Each row is a point on a landscape with many valleys, with its height.
From any point a ball takes the steepest step (drop divided by distance) to one of its 2 nearest points. It stops when none of these is lower. Distance is the straight distance between rows; heights are no part of it.
Bol: [-1,-22,8,4,7,15,5,2,-6,15,12,-17,0,-11,-14,12,-9,-9,6,15,-10,0,-5,1,8,-6]  (h 43.4)
zilo: [2,19,-6,7,-31,-2,-8,23,-8,3,8,9,11,-8,-12,5,5,10,-5,3,-8,-2,-11,-10,-3,31]  (h 63.8)
fep: [-1,-1,7,4,-32,-4,-3,0,-22,16,12,23,12,-1,6,-2,18,10,-12,16,4,-8,-18,6,9,26]  (h 12.0)
mal: [1,-7,-21,-11,-2,3,22,15,4,-1,-3,-13,4,9,-17,-4,8,-7,4,-4,-3,5,-10,-5,-4,-10]  (h 42.9)
lonu: [-18,-17,16,0,-5,10,-12,11,-12,20,7,-2,11,-5,-8,15,-2,-2,-5,14,-15,1,-16,6,9,-2]  (h 60.2)
vam: [6,14,-11,-1,7,2,7,8,7,-16,-9,-3,-3,-7,-18,11,-1,-1,10,-7,-9,-7,-9,-8,-14,-3]  (h 6.3)
rakul: [-5,-4,-6,-7,5,13,10,2,1,-16,-8,3,-2,3,-4,-4,16,-9,4,1,3,-3,1,-6,1,-10]  (h 38.4)
Vavu: [13,18,-4,9,-2,3,-5,2,10,-9,0,16,-2,-5,15,-4,-11,-13,13,4,21,3,21,-17,-6,6]  (h 89.1)
koso: [-12,6,3,-11,-11,-6,9,4,6,2,2,2,-4,-1,2,7,3,3,4,-3,-3,7,-4,-9,-8,0]  (h 71.6)
tep: [1,-17,3,-4,20,11,12,-3,-8,-10,-14,-2,-6,8,-4,-2,9,-19,9,0,7,-12,8,2,5,-10]  (h 36.1)
levam: [7,17,9,6,7,-9,-1,-16,20,-25,-8,8,-17,4,22,-5,3,3,1,-2,16,-3,21,-13,-10,-9]  (h 30.1)
felas: [-10,-22,0,-9,20,4,8,-9,-12,6,-8,-8,-13,12,-7,-3,10,-6,-2,3,-1,-1,-1,19,9,-33]  (h 34.6)
zitek: [-27,-18,17,-10,-3,-6,-2,1,-6,31,8,5,-5,15,3,3,8,0,-12,1,2,21,-13,21,5,-18]  (h 87.2)
daku: [0,16,-16,8,-9,9,0,11,2,-3,9,-5,8,-5,-15,-9,-10,3,-3,-9,-14,-2,-10,-5,-1,6]  (h 74.7)
Mut: [-16,-12,9,1,4,-2,-6,5,-12,20,8,-7,3,-2,-11,13,-6,13,-3,0,-18,4,-24,9,7,-6]  (h 57.7)
Mivos: [-9,-14,25,9,-26,0,-18,-11,-13,15,5,24,-2,4,23,8,8,0,-9,14,11,-1,14,-4,3,16]  (h 63.1)
vasug: [29,-7,0,3,31,-5,6,-18,-12,-24,-14,-9,-12,5,2,-9,10,-2,3,5,0,-28,13,23,2,-8]  (h 42.8)
basof: [-4,29,-16,3,-16,-5,-5,2,5,-10,8,6,-2,-3,7,-16,-3,4,-14,-3,2,8,6,-1,-4,7]  (h 49.8)
tutet: [6,-13,3,-7,10,-2,16,-7,-10,-11,-10,-17,-9,19,-9,-20,15,1,8,-5,5,-5,15,20,7,-21]  (h 42.5)
lavuv: [37,7,1,1,21,0,14,12,1,-30,-9,-7,4,2,-16,3,-3,-10,24,-6,1,-16,17,3,-5,9]  (h 22.2)
kab: [-15,26,-1,-10,-14,-23,1,-5,-1,9,-5,2,-2,4,15,-6,-10,22,-21,-11,6,20,0,0,3,8]  (h 44.0)
rogu: [6,24,-13,4,-19,8,-2,13,6,-6,0,17,2,-5,13,-1,-5,-10,2,0,10,7,14,-17,-8,15]  (h 91.2)
lem: [12,2,4,4,14,10,1,20,-1,-16,-5,-4,3,-5,-22,17,-1,0,25,0,-12,-8,-5,-15,-6,2]  (h 12.8)
Posam: [3,-23,8,12,-27,4,-12,21,-5,23,10,-3,17,-7,-13,16,8,10,6,14,-10,-3,-26,-14,0,29]  (h 81.1)
fazeg: [19,13,-1,-4,20,-16,15,-20,7,-20,-19,-5,-22,10,17,-10,6,7,-2,-9,17,-7,27,3,-7,-12]  (h 15.4)
tir: [-15,-10,-10,-15,-5,-24,4,7,12,26,1,-7,13,4,-13,2,4,15,-4,-17,-4,25,-36,9,-1,-7]  (h 38.6)
zet: [-19,13,0,-18,-12,-23,7,-1,4,20,1,2,1,8,12,-1,5,21,-15,-12,1,28,-16,3,0,-2]  (h 38.0)
vosi: [-12,9,-21,-11,0,1,5,-9,3,-7,-5,-2,3,3,1,-19,-8,8,-10,-17,-2,13,1,10,5,-4]  (h 81.2)
fikam: [0,26,-21,-11,-8,-3,24,5,12,-7,-18,1,-4,5,-3,-3,1,3,-6,-16,3,12,6,-10,-9,-3]  (h 41.0)
Bivi: [-16,-15,6,-5,-8,-12,-6,5,-14,37,12,-1,7,-2,-5,9,-3,15,-7,-4,-9,16,-32,15,3,-1]  (h 54.2)
Vumi: [-10,-5,17,-4,-27,3,-5,5,-13,19,3,22,7,2,10,5,11,4,-10,2,5,-1,-7,4,9,26]  (h 19.8)
gisof: [10,-11,-12,-1,4,8,9,10,2,3,-1,-14,9,-9,-20,10,-16,1,13,-12,-5,3,-13,-13,5,4]  (h 38.1)
siki: [-6,23,-5,11,-16,0,-16,0,-2,-4,22,6,-6,-4,8,-16,-1,2,-8,8,1,-4,5,5,-1,12]  (h 53.5)
nat: [-9,9,6,2,-1,9,-2,8,5,-13,10,1,1,5,-1,-14,-6,-4,7,-8,2,3,12,-2,-1,7]  (h 80.6)
sovu: [32,15,-5,-7,15,-9,20,5,2,-23,-22,-10,-7,7,-9,-3,-2,-4,21,-18,7,-14,19,0,-4,3]  (h 26.2)
pifo: [-16,-14,4,-16,-15,-8,1,-3,4,29,7,10,-4,11,19,-1,14,-9,-9,9,10,11,-5,2,-2,-5]  (h 71.3)
Digu: [22,-20,14,2,25,7,16,9,-14,-12,-14,-23,2,1,-23,7,10,-3,20,5,-6,-20,8,1,5,-5]  (h 20.0)
Vad: [26,15,-22,1,12,11,9,6,3,-16,-7,-1,1,-9,-11,2,-10,-18,14,0,1,-5,8,-9,-8,5]  (h 26.4)
Paf: [-10,-14,-2,-8,-20,6,7,16,10,9,10,6,15,3,0,1,8,-22,14,12,3,11,-7,-15,-8,8]  (h 21.8)
med: [8,18,-15,7,-22,5,-4,13,0,4,4,4,11,-8,-11,3,-10,7,0,-10,-9,3,-16,-11,-5,24]  (h 69.9)
luse: [-4,-16,-1,5,-33,-9,0,9,-12,33,17,6,16,2,-8,1,10,9,-10,8,-1,2,-25,5,8,20]  (h 86.9)
fuz: [1,-9,8,-3,-2,2,1,6,-2,3,2,1,7,-13,-2,25,-9,-7,18,3,-5,-5,-9,-19,-4,9]  (h 43.6)
fip: [0,-18,8,0,15,6,4,-11,-1,-15,-12,-3,-14,15,4,-8,20,-8,8,-1,16,-9,16,2,-1,-19]  (h 34.2)
Zesuz: [-7,-11,7,1,-1,18,-11,-4,-15,7,1,8,8,-10,6,6,-9,-10,-4,9,-5,-4,-6,-5,13,11]  (h 57.8)
nomop: [-12,-9,11,7,-3,5,-9,-11,9,-2,4,7,-9,8,11,-4,7,-12,1,6,8,3,20,-7,-7,-14]  (h 77.4)
Gogod: [14,2,14,12,22,-7,-8,-21,16,-21,4,2,-16,1,17,-8,-10,-7,2,-5,10,-14,26,10,-4,-8]  (h 49.9)
somu: [-5,-21,12,1,-34,-20,-3,16,2,36,18,0,22,9,-7,4,9,4,-8,0,-6,9,-32,12,4,21]  (h 89.6)
zer: [-8,13,-18,-6,-11,5,2,6,2,-2,-2,-3,10,0,-9,-10,-7,13,-9,-17,-11,12,-15,1,3,2]  (h 78.1)
zulel: [-13,-19,17,11,-1,15,-13,15,-7,4,5,3,11,-8,-5,19,8,-10,-4,35,-15,-3,1,-8,4,6]  (h 54.5)
Kufo: [6,18,10,25,-5,-12,-21,-24,17,-6,4,8,-16,-5,36,-10,-9,9,-15,0,21,0,21,-11,0,0]  (h 16.2)
suk: [0,-5,-17,-14,14,-7,12,-10,-13,1,-4,-19,-2,0,-20,-5,-1,8,5,-5,-5,9,-6,14,0,-13]  (h 22.8)
gelaf: [0,-1,4,-1,7,-1,4,-15,11,-17,-12,7,-16,11,18,-4,16,-4,4,-5,21,-5,20,-12,-6,-14]  (h 32.1)
solef: [10,-8,-3,14,-35,2,-8,21,-1,14,12,3,14,-7,-12,14,0,4,9,8,-9,2,-23,-21,-9,31]  (h 77.6)
Dupo: [4,-8,17,13,21,17,-18,-1,3,-22,1,12,6,-9,5,4,-6,-23,14,14,6,-10,24,-7,-5,8]  (h 51.0)
Debo: [-5,3,9,-8,-4,-10,11,-1,13,-7,-7,4,-16,14,17,-6,10,-4,4,-3,20,10,15,-14,-7,-13]  (h 34.1)
nir: [-2,12,5,-3,12,-5,0,-19,3,-14,2,0,-11,5,11,-16,-3,8,-6,-7,7,-2,10,15,3,-16]  (h 28.1)
Migop: [4,-1,-14,-26,11,-10,22,-8,-4,-3,-18,-17,-2,1,-14,-10,-3,15,6,-23,2,10,4,13,1,-8]  (h 17.3)
Zek: [16,-15,5,12,34,12,-3,-12,-8,-21,-9,-7,-7,3,-2,-11,8,-7,-3,9,-6,-26,21,27,12,-14]  (h 44.9)
Res: [-17,5,-2,-13,-3,-11,8,-17,8,6,-9,-1,-12,11,21,-13,5,10,-10,-7,13,21,6,-7,1,-18]  (h 33.5)
til: [6,-3,-20,1,-19,-10,-6,8,5,19,6,-13,7,-5,-19,8,-5,14,3,-9,-9,11,-35,-7,-3,6]  (h 60.9)
Ruf: [-21,-8,19,2,-24,-10,-15,0,-11,28,15,15,1,14,12,-10,16,4,-23,9,9,11,-11,21,9,1]  (h 90.2)
pim: [27,-2,7,6,32,-4,-4,-15,17,-28,-6,8,-6,-3,13,-4,-3,-12,7,-1,10,-26,24,11,-6,-4]  (h 47.5)
selav: [17,-9,-10,-11,15,-3,22,-11,-19,-10,-25,-17,-3,9,-16,-13,17,7,7,-10,0,-10,6,16,5,-10]  (h 40.4)
nomil: [-16,-27,17,-9,-14,9,-7,1,-3,23,7,7,6,2,13,6,-5,-10,-1,5,7,7,1,0,9,3]  (h 67.3)
vubov: [-6,29,-15,-15,-11,-15,1,-7,2,8,-3,-1,-1,-3,2,5,-11,21,-13,-12,-3,20,-6,4,-2,5]  (h 49.3)
gaz: [-14,-16,27,13,8,10,-19,-8,-3,-2,5,-7,-10,9,1,-2,-5,-8,-11,6,4,-8,20,21,9,-17]  (h 50.2)
kodar: [1,-5,-14,-4,11,-5,5,-5,-7,3,-4,-23,5,-5,-25,0,-7,17,4,-11,-17,9,-22,8,-3,-14]  (h 28.0)
kedu: [6,-4,-8,4,-41,-11,-2,23,4,20,10,3,15,5,-15,10,8,12,-1,-6,-4,5,-30,-16,-4,24]  (h 72.0)
nitan: [-18,-7,-8,-14,10,-1,7,-15,-6,0,-8,-2,-7,13,0,-6,10,1,-6,-4,1,5,-4,12,3,-20]  (h 32.0)
Zifov: [1,10,9,2,-16,3,-2,12,0,-1,-2,17,10,-6,3,13,-7,-4,12,-4,5,7,5,-19,-3,30]  (h 35.6)
zez: [-7,4,-9,9,10,12,-3,3,-10,-1,13,-10,5,-8,-12,-4,-6,-3,-7,6,-20,-2,-8,6,10,-7]  (h 72.3)
gepuf: [-10,-23,17,11,13,20,-11,3,-10,9,3,-9,-6,-1,-5,7,-6,-7,-11,20,-6,-2,15,20,14,-20]  (h 48.0)
podu: [-11,-2,-5,-21,-5,-13,17,-1,5,8,0,-3,-7,12,7,-12,7,0,1,-2,8,19,0,-2,-6,-17]  (h 36.4)
nul: [-5,-7,-5,10,-3,4,-11,4,-10,18,11,-13,13,-7,-19,8,-7,18,-6,-2,-20,8,-34,4,10,1]  (h 61.3)
Bos: [16,15,-17,-6,17,-12,18,-4,-1,-22,-13,-9,-10,7,-11,-9,5,10,6,-16,-5,-10,9,16,-7,-8]  (h 34.4)
Petet: [24,2,5,-6,18,-12,17,-10,-6,-29,-23,-13,-16,15,4,-10,11,7,12,-11,10,-17,25,6,-1,-10]  (h 18.4)
viref: [32,1,-8,-9,15,1,24,12,-5,-15,-29,-14,0,6,-22,-3,4,-1,23,-20,4,-10,6,-1,-2,4]  (h 29.9)
sinip: [9,9,3,8,12,13,-14,3,0,-21,5,13,10,-13,4,5,-10,-17,9,14,0,-12,8,-4,-2,18]  (h 54.9)
mited: [-16,-4,10,4,-7,9,-4,2,5,-1,10,3,-2,4,3,-12,3,-4,2,9,1,4,8,-2,3,-5]  (h 78.7)
seb: [-7,-7,-4,-3,-9,4,-6,-5,-14,20,5,-1,6,-8,5,9,-10,2,-3,0,-10,-1,-14,-6,7,8]  (h 54.4)
zud: [-4,-3,10,-5,-23,-5,2,16,2,12,5,10,11,0,-1,15,-1,1,11,2,1,4,-8,-17,-5,26]  (h 34.8)
Buzav: [6,-22,2,16,17,17,3,22,-3,2,1,-18,13,-17,-21,16,5,-1,3,19,-18,-4,-11,-16,11,-9]  (h 50.7)
tizus: [8,15,9,17,-2,2,-24,-2,12,-18,16,19,-1,-8,23,-10,-6,-7,-4,8,6,-13,18,-2,-6,12]  (h 60.8)
tipa: [1,6,-33,-2,-6,0,14,10,11,4,-9,-10,6,-3,-22,3,-2,2,2,-9,-8,5,-15,-7,-14,-6]  (h 47.6)
kilaz: [-9,-25,-2,9,2,9,-3,23,2,14,9,-17,9,-6,-22,14,10,7,-2,18,-22,4,-31,-6,3,-14]  (h 46.7)
zodu: [-30,-11,22,-1,-7,-6,-17,-7,-11,26,8,17,-3,16,10,2,7,-1,-16,-1,6,11,-7,24,6,-14]  (h 88.5)
Rato: [0,-3,-7,5,18,12,8,12,-6,-17,0,-16,3,-1,-22,-8,5,0,0,6,-16,-9,-5,8,9,-13]  (h 74.6)
nifa: [11,5,-10,8,0,11,-5,5,-9,5,15,-4,4,-20,-3,12,-12,-7,8,15,-10,-8,-10,-7,1,18]  (h 64.7)
luv: [-11,-4,-4,-16,-20,-10,15,-2,5,21,1,8,-1,6,23,-1,1,-4,-7,1,14,15,-2,-10,1,5]  (h 73.5)
Poz: [-2,3,12,-5,-30,-8,2,6,-8,15,2,16,8,-1,4,6,5,12,-5,-4,3,1,-17,-12,3,31]  (h 27.3)
beki: [-12,18,-18,-11,-13,-18,-4,-2,-8,19,1,3,4,-4,-9,-1,-3,23,-10,-11,-10,20,-26,5,-8,-1]  (h 56.0)
toba: [17,3,-18,-13,8,7,25,5,1,-10,-22,-10,5,5,-18,-11,-4,-6,11,-20,3,-1,7,-4,3,0]  (h 33.6)
ziz: [13,17,-9,3,7,11,-7,1,-1,-11,4,13,5,-19,0,16,-12,-9,12,6,-6,-11,-3,-8,-7,15]  (h 59.4)
meket: [-20,-6,17,4,-14,0,-12,9,-9,16,14,8,6,4,0,4,10,-1,-6,15,-9,2,-13,5,4,4]  (h 62.5)
zur: [42,4,0,-5,19,-17,11,-16,-4,-25,-22,-7,-13,12,11,-12,6,0,11,-12,15,-26,27,12,-7,1]  (h 21.3)
Pufi: [1,-9,-8,-15,-9,6,13,5,5,10,2,6,6,-1,6,4,-2,-19,14,2,11,11,5,-17,-6,1]  (h 25.9)
situv: [19,27,2,10,-2,-11,-11,-16,17,-6,0,10,-9,-10,33,-6,-25,8,-15,-1,16,-2,22,-5,1,9]  (h 20.1)
kifeb: [22,-6,9,8,36,11,-3,-12,2,-29,-5,7,2,-4,5,3,3,-17,3,1,5,-32,20,8,6,-4]  (h 45.2)
kevag: [17,16,4,9,9,3,-6,-1,12,-20,7,6,-4,-9,6,-10,-10,-17,11,5,15,-6,23,-2,-7,2]  (h 87.5)
tefum: [-18,-2,11,6,-28,-9,-19,-10,-10,19,17,13,-6,12,19,-17,6,6,-20,6,13,10,4,11,10,0]  (h 91.6)
nav: [-2,-24,3,13,15,11,6,20,-1,10,0,-26,10,-5,-27,13,10,5,-2,12,-21,-2,-16,-1,13,-21]  (h 48.9)
Doba: [24,6,-28,2,7,12,7,8,1,-1,-7,-9,5,-11,-22,5,-19,-8,13,-11,-4,0,-7,-14,-8,3]  (h 32.5)
rudo: [-3,-8,28,12,14,1,-16,-15,7,-10,8,-3,-13,4,10,-5,-9,-1,4,-1,7,-9,24,13,-2,-11]  (h 52.5)
Bif: [4,6,-30,-6,-19,-4,10,10,12,20,-4,-5,5,-1,-14,8,-5,9,0,-12,-4,14,-20,-13,-12,5]  (h 53.6)
Fos: [-9,-19,-2,-10,4,5,5,-4,-10,20,3,-16,-4,-2,-6,8,-4,-9,6,9,-4,8,-16,-2,-2,-11]  (h 40.2)
bote: [-19,-1,-8,-16,8,-4,14,-2,-1,8,-10,-4,4,9,-8,-5,5,9,-7,-14,-3,10,-16,9,4,-14]  (h 28.6)
Lege: [9,-7,-5,-10,25,7,13,-6,-11,-17,-19,-10,0,5,-15,-2,4,-1,10,-9,-2,-13,2,9,5,-9]  (h 38.7)
fodos: [-12,10,14,14,0,-16,-14,-22,12,-4,3,0,-16,6,21,-20,-2,13,-21,-8,13,10,14,5,1,-16]  (h 21.7)
Pabud: [-9,-3,-10,-5,-27,-14,-1,19,8,21,13,-4,12,3,-15,5,4,14,-3,-10,-12,11,-32,-6,-6,13]  (h 66.5)
Lito: [-7,-16,12,10,18,18,-3,11,-7,4,2,-10,3,-5,-11,8,-2,-9,-2,18,-12,-6,4,6,10,-9]  (h 45.8)
suti: [18,24,7,3,9,-9,-13,-13,20,-18,11,7,-10,-6,22,-6,-24,1,0,-2,11,-8,18,1,-1,10]  (h 24.9)
Zato: [-18,-21,27,4,-13,13,-18,-9,0,15,1,13,-3,7,16,9,-3,-7,-2,10,11,-1,17,-3,3,6]  (h 65.3)
negud: [13,33,-12,-4,6,-5,8,-2,9,-4,-4,6,-12,-12,7,3,-17,-4,3,-4,4,1,12,-5,-14,6]  (h 14.4)
Bako: [14,-13,-18,5,9,8,4,16,9,-2,-13,-18,7,-1,-27,10,-6,8,9,-17,-10,1,-24,-16,2,-4]  (h 37.6)
Fube: [-12,9,3,-10,-16,-7,-1,-4,0,7,2,9,-9,1,21,-1,-1,1,-4,7,12,8,5,-12,-2,2]  (h 74.0)
Nos: [37,-1,-13,-2,33,1,12,-6,-8,-26,-17,-13,-1,-1,-8,2,5,-5,8,0,-3,-27,7,18,4,-1]  (h 40.3)
fekes: [-10,-12,14,21,-4,20,-25,7,-6,0,21,3,3,-8,1,-2,0,-13,-9,24,-7,0,9,4,11,3]  (h 63.7)
Kopi: [-15,-19,-9,-14,0,-7,5,4,9,15,-2,-7,9,6,-11,5,3,4,-2,-16,-9,13,-28,3,5,-6]  (h 33.3)
Binol: [-5,-20,3,7,-24,-5,-5,12,-14,32,13,-2,11,-4,-7,14,12,7,0,19,-12,-1,-32,-2,1,16]  (h 84.1)
zoniv: [-11,5,1,-9,8,-13,4,-21,5,-7,-15,-2,-16,11,11,-16,1,18,-11,-15,14,14,14,8,1,-22]  (h 31.0)
deki: [-5,-6,20,27,8,6,-33,-20,8,-9,12,11,-5,-2,17,-4,-2,-7,-13,11,3,-16,19,10,-2,-8]  (h 55.6)
luzi: [2,3,-6,18,14,18,-5,5,-5,-6,14,-8,8,-19,-4,2,-10,-11,-3,21,-13,-10,-3,1,8,3]  (h 69.3)
pef: [-11,6,7,8,-16,-7,-14,-12,4,-2,11,10,-14,5,25,-9,3,-2,-5,8,14,7,16,-7,-7,-2]  (h 75.9)
libeb: [13,-9,10,3,20,7,11,13,-2,-18,-8,-22,3,-5,-25,15,3,-8,27,5,-10,-14,6,-7,-6,0]  (h 17.1)
mevod: [-1,-17,-15,3,8,3,4,8,2,5,-7,-20,11,-5,-29,10,-2,12,-3,-11,-20,6,-30,-9,3,-8]  (h 33.4)
zipo: [-4,32,-24,-6,-16,-3,8,12,7,2,-2,4,-2,-4,1,-5,-2,4,-12,-8,1,10,0,-10,-12,5]  (h 45.6)
zem: [-11,-4,24,10,-16,-4,-25,-17,-12,15,8,15,-13,-4,17,9,3,3,-10,18,3,-7,8,4,2,5]  (h 60.7)
fef: [-14,-21,4,-7,12,-2,6,0,-12,20,4,-17,-4,7,-12,-1,3,-4,-1,8,-5,8,-10,16,4,-29]  (h 36.9)
Gokab: [37,-6,2,-1,37,7,10,-7,-10,-26,-15,-4,4,-8,-2,1,-1,-18,10,0,6,-25,15,7,5,0]  (h 42.7)
pebe: [-26,5,-6,-23,-2,-13,8,0,14,10,-4,5,5,14,6,-10,7,11,-12,-16,-2,24,-13,10,4,-9]  (h 33.1)
fota: [6,-20,11,12,31,18,-2,-7,-7,-16,-10,-8,-3,-2,-3,2,8,-15,-3,16,0,-19,18,12,12,-18]  (h 46.6)
dukif: [3,7,8,30,7,-15,-17,-29,21,-5,0,1,-11,-2,31,-17,-7,10,-21,-9,16,-4,21,-2,-1,-13]  (h 18.9)
retu: [-14,-7,2,-10,-15,-11,-2,-13,-15,27,3,1,3,-1,7,4,-5,13,-6,-9,-2,12,-21,7,8,4]  (h 49.7)
zolip: [-2,16,5,9,-26,-3,-10,8,-14,1,20,8,9,-7,1,-5,3,4,-5,10,-3,-7,-3,-2,1,24]  (h 58.1)
fiso: [-16,2,-7,-7,-8,3,-1,-8,-3,10,10,-8,1,5,4,-16,-5,5,-9,-6,2,15,0,9,3,-4]  (h 83.7)
vukog: [12,31,4,12,-6,-3,-22,-4,7,-12,7,22,2,-11,20,0,-11,-1,-8,5,0,-12,9,-3,-5,25]  (h 64.4)
Kol: [-5,-24,14,17,7,14,-6,22,-4,7,3,-10,16,-17,-19,22,1,-7,2,27,-18,-3,-7,-13,4,2]  (h 52.4)
nobaf: [-2,4,12,21,12,5,-22,-14,16,-22,9,17,0,-5,23,-1,-5,-11,-5,6,5,-18,21,-4,-5,0]  (h 58.2)
pegan: [-9,-5,13,5,7,14,-13,13,-3,-9,4,12,6,-8,1,9,11,-13,3,20,-14,-6,0,-9,2,4]  (h 56.6)
Retez: [28,8,-19,-10,26,-7,17,-17,-9,-26,-26,-13,-5,8,-8,-6,4,8,5,-10,-1,-19,10,19,-4,-1]  (h 37.3)
leko: [17,5,8,9,19,5,-1,7,5,-32,6,-1,4,-3,-5,-8,-3,-12,19,9,1,-15,24,1,-5,4]  (h 85.6)
riz: [-8,-8,8,14,-14,17,-20,-10,-9,8,11,13,5,-6,14,-4,-2,-11,-13,13,3,-4,7,1,10,11]  (h 61.0)
zuva: [-11,-12,12,5,-19,13,-6,18,5,3,10,9,17,3,4,-1,2,-16,11,14,4,7,7,-15,-2,14]  (h 25.6)
mem: [-22,7,3,-9,-12,-13,2,8,0,15,7,6,-1,6,-2,9,9,6,-2,1,-10,10,-24,-4,-4,-2]  (h 68.9)
Bilon: [0,19,-8,-6,11,-13,10,-12,3,-14,-6,-13,-8,4,-4,-16,-2,15,1,-12,0,2,9,15,1,-13]  (h 31.3)
fepif: [2,17,5,-1,18,-6,-3,-15,8,-20,-1,11,-14,-7,14,7,-2,-5,2,-1,-1,-16,8,0,-7,-2]  (h 24.2)
peras: [-20,-12,14,-8,-5,-6,0,-4,-1,20,10,-6,-4,13,3,-8,-4,4,-6,-6,8,17,-3,18,5,-15]  (h 85.8)
lifug: [3,7,3,-4,5,6,7,4,8,-18,-9,-1,-5,5,3,-15,-6,-4,10,-16,10,0,19,-1,3,-2]  (h 82.5)
Duze: [-7,-12,-11,-16,-2,-4,20,8,10,12,7,-11,1,8,-4,-9,9,-11,6,-3,3,16,-8,5,-2,-13]  (h 39.5)
baz: [-7,2,22,18,-1,0,-28,-24,-1,3,6,14,-10,-6,25,0,-7,-1,-12,6,9,-11,12,5,2,0]  (h 58.0)
Puf: [9,19,-24,-15,4,-1,22,2,5,-14,-25,-1,-3,5,-12,-10,-1,7,1,-23,4,7,14,2,-5,0]  (h 37.4)
Fezak: [9,-1,14,2,17,7,0,-3,3,-26,-2,-5,-3,5,-5,-8,-7,-6,12,-5,3,-14,23,3,4,-2]  (h 84.2)
Vaze: [-12,8,8,6,9,-5,-17,-20,-3,4,10,-1,-11,3,17,-14,-4,11,-13,-3,3,5,10,17,2,-17]  (h 24.8)
lari: [-1,-14,-4,-2,-11,4,-1,15,3,14,4,5,9,-4,-11,19,-3,-5,12,-1,-7,2,-19,-24,-2,14]  (h 40.1)
peged: [-4,18,5,0,7,-12,-4,-19,10,-10,-7,11,-19,-4,24,3,-1,5,-4,-4,8,-3,11,-7,-6,-4]  (h 27.6)
pubur: [3,-14,13,16,25,23,-8,1,3,-18,0,6,3,-4,0,2,5,-17,4,17,3,-14,23,3,6,-5]  (h 48.6)
bimom: [31,16,-9,-3,16,-10,14,-10,7,-25,-24,-2,-15,5,14,-9,1,-5,5,-10,26,-3,30,-9,-7,-5]  (h 12.3)
vamu: [25,23,-14,-6,7,-2,10,-8,11,-13,-14,4,-13,-4,14,-2,-16,-7,3,-6,22,0,26,-14,-8,-2]  (h 8.5)
Dum: [3,2,-17,-21,2,-7,18,2,6,-1,-17,-14,-2,6,-22,-1,-2,16,5,-24,-2,11,-11,-1,-2,-9]  (h 22.7)
lun: [26,28,-25,2,10,5,5,1,14,-12,-1,10,0,-12,2,5,-19,-14,6,-1,-1,-6,13,-2,-12,11]  (h 20.8)
Zuson: [-7,6,-13,-15,-26,-10,2,-9,-9,23,-3,6,2,1,14,-1,-1,13,-14,-4,2,11,-19,3,3,11]  (h 44.2)
bel: [-16,-27,10,-8,-18,-4,5,5,5,34,14,6,12,6,14,10,9,-10,-4,7,6,11,-13,7,1,3]  (h 69.4)
vog: [-1,30,-18,-6,4,-6,10,1,4,-13,-5,4,-9,-8,-2,7,1,11,-1,-5,-16,-5,-8,-6,-11,2]  (h 13.4)
Dat: [-4,0,3,-2,-6,18,-6,14,2,-3,-1,17,15,-5,4,7,-7,-14,11,5,1,2,3,-17,1,14]  (h 30.0)
boti: [-5,-14,-2,2,-11,2,1,21,4,16,7,-8,8,-2,-15,15,6,1,6,7,-15,6,-29,-15,-2,-1]  (h 43.7)
sim: [1,8,-4,-2,-34,-14,6,5,-14,23,2,13,6,2,4,5,9,22,-15,-3,-2,4,-23,-3,0,21]  (h 35.8)
Posa: [-20,13,8,2,-14,-3,-10,5,-8,0,11,6,-1,-3,-1,4,6,9,-7,9,-16,2,-17,0,-3,4]  (h 65.6)
Sugep: [-3,10,-17,-13,1,10,12,2,3,-7,-13,8,-4,5,2,1,9,-10,1,-7,4,7,4,-16,-8,-4]  (h 41.2)
koreg: [1,15,-10,-5,13,-4,-1,-13,0,-15,3,3,-8,-7,2,5,-7,1,-3,-2,-9,-8,-4,4,-3,-3]  (h 19.7)

Where does a ball stop that starts at each point below?
Fezak -> deki
zodu -> lavuv
gaz -> bote
Sugep -> vam
riz -> fep
selav -> vam
zolip -> lavuv
luse -> Kufo
somu -> Kufo
mal -> Kufo
Rato -> vam
